Each row is a point on a tangle of strands that fork, close into loops and nearly touch. The rows are in no order.
Two points are linked if the straight distance between their rows is under 57.8. Some points are linked to none.
Fak: [ -3 -21   5   5  -5  16  19  -1 -10   5  -7  25  22  22  23  13  15  -9
   3 -18   7  21   0  -9  -6  19   5   6   6]
Far: [  8  -9  -6   1  -5 -14  -4  -3  30   4  -3  -1 -11  11  -4  28 -10 -26
 -13  -4  -1  22  20 -11   2   2 -22   8   1]
det: [ -8  10   7 -11  22 -20 -27   2   9 -16  12  10  -5 -24 -17  -4  -3  22
 -16  17 -34   5 -25  15   7 -12 -16  17 -16]
fozov: [ -6  -3   5  25   2   9   4  10   4   1 -13  -8   3  18 -18   6  -3  -5
  -5 -16  14  -4  15 -12   0  -1   8   0  -3]
zem: [  5  -1  -7  11 -15 -20 -22  -3  30   7  -4 -10  -6   3  -9  25  -3 -30
 -11  -6 -13  31  26  -6  -1  14 -17  -6  -6]
vona: [ -4  -5   5 -17   9  -8   4   2  36   0 -16  -8  -4  13 -20   5 -25   3
 -17  18   2   4  12   8  -6 -11 -24  14  14]
tize: [ -2  13  30  -4  -8  -1  16   7 -16  -2  -1 -10 -11   2   3  -8  -3   3
 -11 -12   1 -19  15   6  19 -15  20  13 -16]
veki: [ -4   3 -26 -13  20   6  -7 -27  -1   4  -3   0   3   0  -2 -10   4  11
  18  18  -3   9 -12  -7 -14   5  -2  -4  -7]
migo: [ 13 -15  -8  11 -11  -3  16  -4  -5  -4  15  -6   3  14  35  19   8 -25
   9 -11  12  11  12   5 -10   7  -7 -14  10]
tig: [ 10  10   8  -2  14 -12  31 -10   8  -8  -3   5 -12   9   8   4 -12   3
   0  -6  13  -7 -18  16  -1  -3  -2  15  10]
lotif: [-12  -6 -13   8 -11  16 -34  16 -29   8  18   9   5 -28   7 -21  19   9
  -6   9 -14   0 -12  -8  15   9  17 -14  -7]
depa: [ -9   3  10   3  10   3  -9  10   1 -18  -4   4  12 -14 -25 -15 -10  33
 -22   0 -19   1 -15  -2  10 -15   3  -4 -13]
bilim: [ -1  21  -5 -12  20   1 -14  14  -2  -7  16  -1  -2 -20  -7 -12 -11   4
  -5  -3 -16  -8  -9 -24  15 -14 -16   5   4]
dep: [-10   6  23   0  -9  13 -11  35 -13   2  16  -6  -1   1 -11   0   7 -22
  -9 -15  17 -17  37  -7  19 -10  10   0  13]
Dised: [  0  14  27  -6 -16   7   1   6 -24   0  12 -13 -11  -5   9   1  10 -14
  -3 -11  10 -23  34   0  21 -10  21   4   4]
Puzu: [-11 -14   7  -1  -2  21  28  -4   0   4 -16  24  22  11  23   6   4  -4
   6 -31  13   2  -5  -1  -8  14  11  14   5]
gak: [ -1 -15  -8  10   1   4   9  -1 -10   6  -4  18  15  22  15   7  17  -6
   3 -10   1  26  -3 -23 -15  16   1 -13  12]
Ditoz: [-12  -2  -3  10 -21   8  -5  15 -34   9   0  -7   4  11  -4   5  27 -19
  10 -18   3  -5  27  -6 -14  -2  14 -20   1]
Pogi: [  6  -8   8  -1  -7   1 -51   2  26 -12  -3  16   2 -19 -26   6  -1  19
 -19  30 -12  -1   5  -4  20  -1  -1  -1  16]
sanu: [ 20  -8  -2  13 -20 -11   3  -8  -3   2   0 -15  -6   7  23  11   7 -29
  11  -9   4  14  17   2  -5  14   8 -15  -2]
saruz: [ -4 -12 -14   8  11   4  -5 -15  21  -7  -8  12  -4  12  -6  13  -2 -17
   5  -6   2  22   8  -4  -9   3  -4   0   3]
Lusim: [-12   3   2 -12  17  -8   5  -3   4  -2  -7  10  -5  -9 -15 -21  -2  13
   0  11 -12  -1 -27  24 -13  -6   4  16 -24]
basa: [ -2  -4 -10  -3  -6   6 -14   7 -18   3   2  -2   0 -18   2 -17  10  -1
  10  -3 -18   4  -6 -12   6  -5  13 -12 -11]
mig: [ -2  16  -4 -15  17   8 -27   3  17 -10   3   5   2 -19 -23   5 -18  23
  -9  15 -21 -10 -13 -17  17 -21 -22  11   9]
Dob: [ -3  -9 -10  22   9   6  -7   0  15  -2 -10   1   1   8 -31   9  -4  -5
  -3  -2   5  10  14  -9  -1  -2  -5  -2   1]
zum: [-12   9  28 -14  22 -30 -17   6  12 -10  -2   2 -13  -8 -16 -16  -2   6
  -6  19 -17  -2 -21  32  18  -7 -11  22  -2]
Nogi: [-15   2  12 -11   0  -5 -13  19 -23   0  17  -8   0 -17   6 -22  11  -4
 -11 -10 -15  -6   4 -12  22  -3  15   3  -8]
paka: [  6  21  14 -10 -26  14  30 -10 -37  10   8   5 -17   5  20  17   2   2
  10 -13  13 -34   8  14   0  -8  17  -2  -1]
kure: [  0 -19 -14  31 -12 -20 -16  15  -3  -9   6 -17  -1  18  -6  25  24 -29
   1  -7  -7  13  13  -3 -15   7  -6 -19   0]
Sura: [  7   0 -11 -12  -2  -7   0  -2   0  10   4 -11 -11  -1  27 -12  -1  -5
   5  20 -14  17 -24  -4  -7  16   8   3 -33]
vono: [ -1   4 -15   6 -14  18  36   4 -20  18   7  -4   4   1  26   1   3  -3
  11 -16  35 -19   3   4 -12   7   5  -6  11]
vom: [ 12   2   1   0 -17  10   7  15 -31  16  19 -22 -12 -10  31 -13   9 -11
   3   1  10  -9  12  -1  15  15  20  -9  -4]
rado: [ -7  14 -21  14   9  15   0  -5  -3  -9 -14  16   7  -9 -15   4   2  16
   6 -18  -8   2  -1 -17  -1 -11   4 -16   9]
sanog: [  0  14   2  -1   8  -7  47  -9  -8   5   0   9   1   1  20  -8  -5  16
   0 -11  13 -12 -28   7  -7   2  -3  11  -6]
feru: [ 11  -5 -11   9 -15  -5 -15  -5  -1  21   0 -20  -7   4  24 -12  14 -16
  18   4  -7  27   8  -5  -5  21   3 -22   2]
Vunu: [ -7   7   5 -16  19  -3   6   1  37  -1 -11   2  -6  16 -24  -3 -26   7
 -10  18  10   0  -7  12 -17  -4 -14  18  -7]
sinid: [ -9  -4  -4  18  12   7  -8  -6  35  -4 -11   4  16  12 -32   7 -15  20
  -4 -10   9   0   8  -8  -9  -7 -19 -11  15]
Dok: [  1 -12  13  13 -10   5  18  -6  -8  -4  -7  -1   5  19  19  39   5 -15
   2 -22  10   0  24  -2 -13   0  22   9  -3]
sibo: [ -1  18 -17   1  20  10   0   2   3  -7   5   8   2  -9  -8  -7 -11   5
   6 -11  -9  -4 -12 -22   0 -12  -5   1   4]
nito: [ 12  21   1  -1 -15   6  29   4 -36  16   6  12 -24  -4  24   6   0   4
  12  -5   7 -32 -19  17  -1  -3  12   8  -3]
gug: [ 15   7  -6  12  -3  -2 -43   0  10 -18  -7   3   8 -14 -24  14   5  22
  -8  30 -12   2   9 -18  12  -1  -2 -17  18]
dariz: [  5   0 -16  -4  -9  -1 -22  -5   3  18  -4 -18 -13 -12  15 -14   6  -2
   7  20 -21  23  -4  -5   2  29   7  -7 -19]
Nare: [  7   3  10 -11   2  -6  -5  19  17   2   6 -13  -9  -5  -7  -1 -13 -20
  -2  -1  -3  -9  11  -8  14 -10 -18  12  20]
Fovi: [  5  -8  -5 -22 -19 -13  20 -11 -12  13 -10   0  -6  -7  23 -11   7  -3
   9  13  -6  13 -27   7 -11   4   6   1 -20]
sovos: [ -4   8  -9  -2  -5   8  44  -7 -14  24  -1   2   7  -5  22 -13   3  12
   5 -14  30 -21 -18   0 -10   6   0  -1  -2]
Noted: [ 23   6  15   0  10 -14  17  -5  -1  -7   8  -7 -15   0   1  -5 -11  -1
   7  12  12 -19 -13  27   2  -2  -4  10   2]
Manap: [  8  -8  10  -6  -3  -8  19   7  28  -9 -17 -17  -6   7  -7  19 -20   0
 -17   1  10  -6  14  12   0 -13  -7  20  16]
Konop: [ -9 -17 -17  33 -13   0  -7  10 -16   2  -2  -3   3  18  -6  13  28 -22
  11 -15   6   7  17   2 -18   3   0 -19  -1]
gil: [-15   5  14  -3  14   7  -8  13  24 -10 -11  -7  14  -6 -34 -14 -16  34
 -18   2  -3  -6 -13   1   5 -17 -13  -7  -3]
Mot: [ -9   4   6  -4  -6  -5  17   3 -19  11  -4   2  -7 -12   1 -22   4   5
   5  -4  -6 -16 -27  25   4  -8   6  20 -27]
lino: [  1  -1  16   1   6  -2  33 -15  18 -12  -7  10   9  17   4   4 -17   7
  -4 -22  23  -4  -5  20  -7  -5 -10   4  21]
luk: [ 13  12  -2 -18   9 -17   0 -18  10  -2   1   0 -10   3  17  -1  -3 -17
  17   5 -11  18 -10   0  -9   5 -10   4   6]
Mulu: [  1   6   7  -6 -16 -11  26  -2 -34  12   9  -8  -8 -17  17 -13   8  10
  -3   4  -7 -10 -19  23  11  -4   3  15 -32]
bife: [ -6  -3 -23  -7  13  11  16 -24  -5  15  -6  11  12   4   6 -17   8   6
  14   3  12  11 -16  -9  -8   9 -10 -11   3]
poban: [  0 -16   9   6  -4  -7  19   0  16 -17 -20  -5   0  14   3  37  -9 -15
 -12 -18   6  10  22   4  -9 -11   4  15   9]
bobed: [ -7  -8  -1  -6   8   7 -10   1  40  -3 -16  -7  15  13 -31   9 -15  12
  -9   9  -1   5  16   4  -6 -18 -32  -4  23]
mogog: [ 11   4   2   3  -4 -14 -34  -4  19  -2   4  -6  -2  -4  -6   2  -4 -24
   6   8 -17  20  10 -15   1  16  -8 -13   2]
nup: [ 18   3  -3  -2   4  -5   6  -4  -7   7  21 -15  -7   1  10 -24  -4  -6
  10  17  11  -9  -9   8   9  11  -1   0  -7]
saguz: [-17   5  12  21  -6   7  -7  31  -5   3   0 -15   3  15 -26  12   8  -6
  -5 -20   8 -18  27 -20   3 -10   3  -3   7]
gapok: [-14   9   0 -20  22  -9   4 -12  20  -8 -17   5  -1   6 -26 -14 -16  22
  -7  16   7   5 -13  25 -20  -2  -5  15 -13]
vate: [ 10 -17 -10  16  -3   4  19  -1   0  -3  18   8  11  16  28  31   4 -22
   2 -28  24  -8  18   5  -9   7 -11 -13  12]
luvi: [ 32 -13  -3  -5 -21  -3  22 -22  -9   5  12   8 -18   9  40  21  -6   1
  17   9   8   5 -18  19 -13  21   0  -6  14]
Butul: [ -8  -3  23  -6   2 -10  -4  10  -9  -5   7  -7  -8 -13  -3 -18   1   4
 -15  -4 -12   0   4   4  28  -7  12  14 -16]
navad: [-12  13  13   0 -18  12   5  12 -39  16   6 -13   1   4   9   1  27 -12
   2   0  16 -22  36  -2  -2  -9  28  -7  -2]
Beni: [-12  -6  14  -9   6  11 -18  15  31  -3 -15  -8  16   0 -37  -8 -18  29
 -15  23  -9  -9   1   2   9 -19 -23  -5  15]
revo: [ -4  17 -13 -25  24 -16  -9 -29   9  -1   1  11  -9   4   1  -2   3  -2
  17  14 -15  18 -19   5 -10   5  -9  15  -7]
berof: [  6   1   4 -18  -3 -10 -43  -4  16  -8   0   5  -5 -15 -14 -12  -6  -9
   6  22 -18  11  -2   2   6  13   3  -2  -4]
Nes: [  7 -11   4 -14 -17  -5  30  -8 -15   6 -15  10  -1   7  12  -3   3  -8
   6  -4   5   9 -13   5  -9  -1  16   3 -11]
dulu: [ -8   0  18 -10  18 -10 -25  -2   7  -4  18  11  -7  -8 -10 -26   3  -4
   0  17  -5 -14 -23  15  16   4  -9  16  -5]
basef: [  6   6 -19  11 -10   9 -33  15 -16   2   4  13   3  -8  -5  -6  12 -10
  16   0 -14   8   6 -16   0   3   6 -28   9]
labab: [ -6  -5   5 -14   5  -3 -31  -2  24 -12 -15   8  -5  -7 -33  -6 -11  14
 -17  25 -13  13  10   7   3  -1   1   6  -1]
kema: [  2 -19  -6  23   1  -4  17  10  13  -7   9  -2  14  17   7  34  -4 -18
 -10 -26  26 -12  20   7  -5  -9 -20  -7   6]
nezal: [  4 -10 -15  -7   5   6  20 -15  -3  14   4  12  15  23  25  -6  10   0
  16   6  19  17 -14 -15 -13  12 -12 -11  12]
lumop: [ -3   6  -9   2   9   3 -37  -2  -8 -16  31  12   9 -41   2  -6   3  25
 -13  13 -24  -1 -15  -8  22  -5  -1  -1  -8]
kag: [ 24  -9   4  -7 -20  -3  33 -20 -13   3  -7  10 -17   6  23   9  -9  -1
   7   6   5  -2 -12  23  -8  11  14   4   7]
Kem: [-17  -5  -6  12   6  17  24  -1  10   8 -12   8  21  10  13   1  -2   4
  15 -32  19  -9  -6 -15 -22  19  10   6   8]
Zul: [ -5  -2  10   4 -20  17  26 -15 -26   8  -4   0  -2  18  29  28   9  -8
   9 -18  16 -15  20  -3  -6  -6  23   2  -3]
Sosot: [ -4   2  -3  -1   9  -1 -20  -2  -6 -18   9   7  11 -29 -16  -8  -4  30
 -17  15 -27   7 -15   5   8 -11  -4   5 -22]
Lat: [  1   3 -12 -10  24  -1 -29 -21   0  -6  14 -13   9  -7 -11 -14   2  21
   7  27  -8   0  -9  -8   2   4  -2  -2  -7]
mitu: [  2  12 -19  21   3  13 -14  -3   9 -13 -22  20  10  -7 -23  10  -3  30
   4   0  -2  -3 -10 -11 -11  -5  11 -14   2]
mima: [ -6  -4  -4   9  16  13 -28  23  -1  -6  11  -9  11 -13 -19 -21   2   1
   1   3   3 -14   2 -19  -1   0   1 -12  13]
Vez: [ -6  -4  11   1   0  -9 -17   6   4  -7 -11 -16  -4 -15 -20  -6   3   6
 -21   4 -20   7  15 -16  29  -4   6   3   5]
Kir: [ 17   0  -6   4 -12   5  21   5 -21  13  10 -16  -6   6  23 -15   5  -6
   7   7  18 -11   4   2   5   6  10  -8  -1]

A fork is a point with three links, a tip a point with one. Leave the first point through the second and follow the links. Name the first fork or tip that comes.
labab, berof: Dob
nito, paka: vona
kag, Nes: kema
Kem, Puzu: veki
saruz, Far: gug
vate, migo: luvi
vona, Manap: nito

How many points has the smallest loop of links through each point below? Write none if it is on no loop.
nup: 7
Puzu: none
vona: none
sibo: none
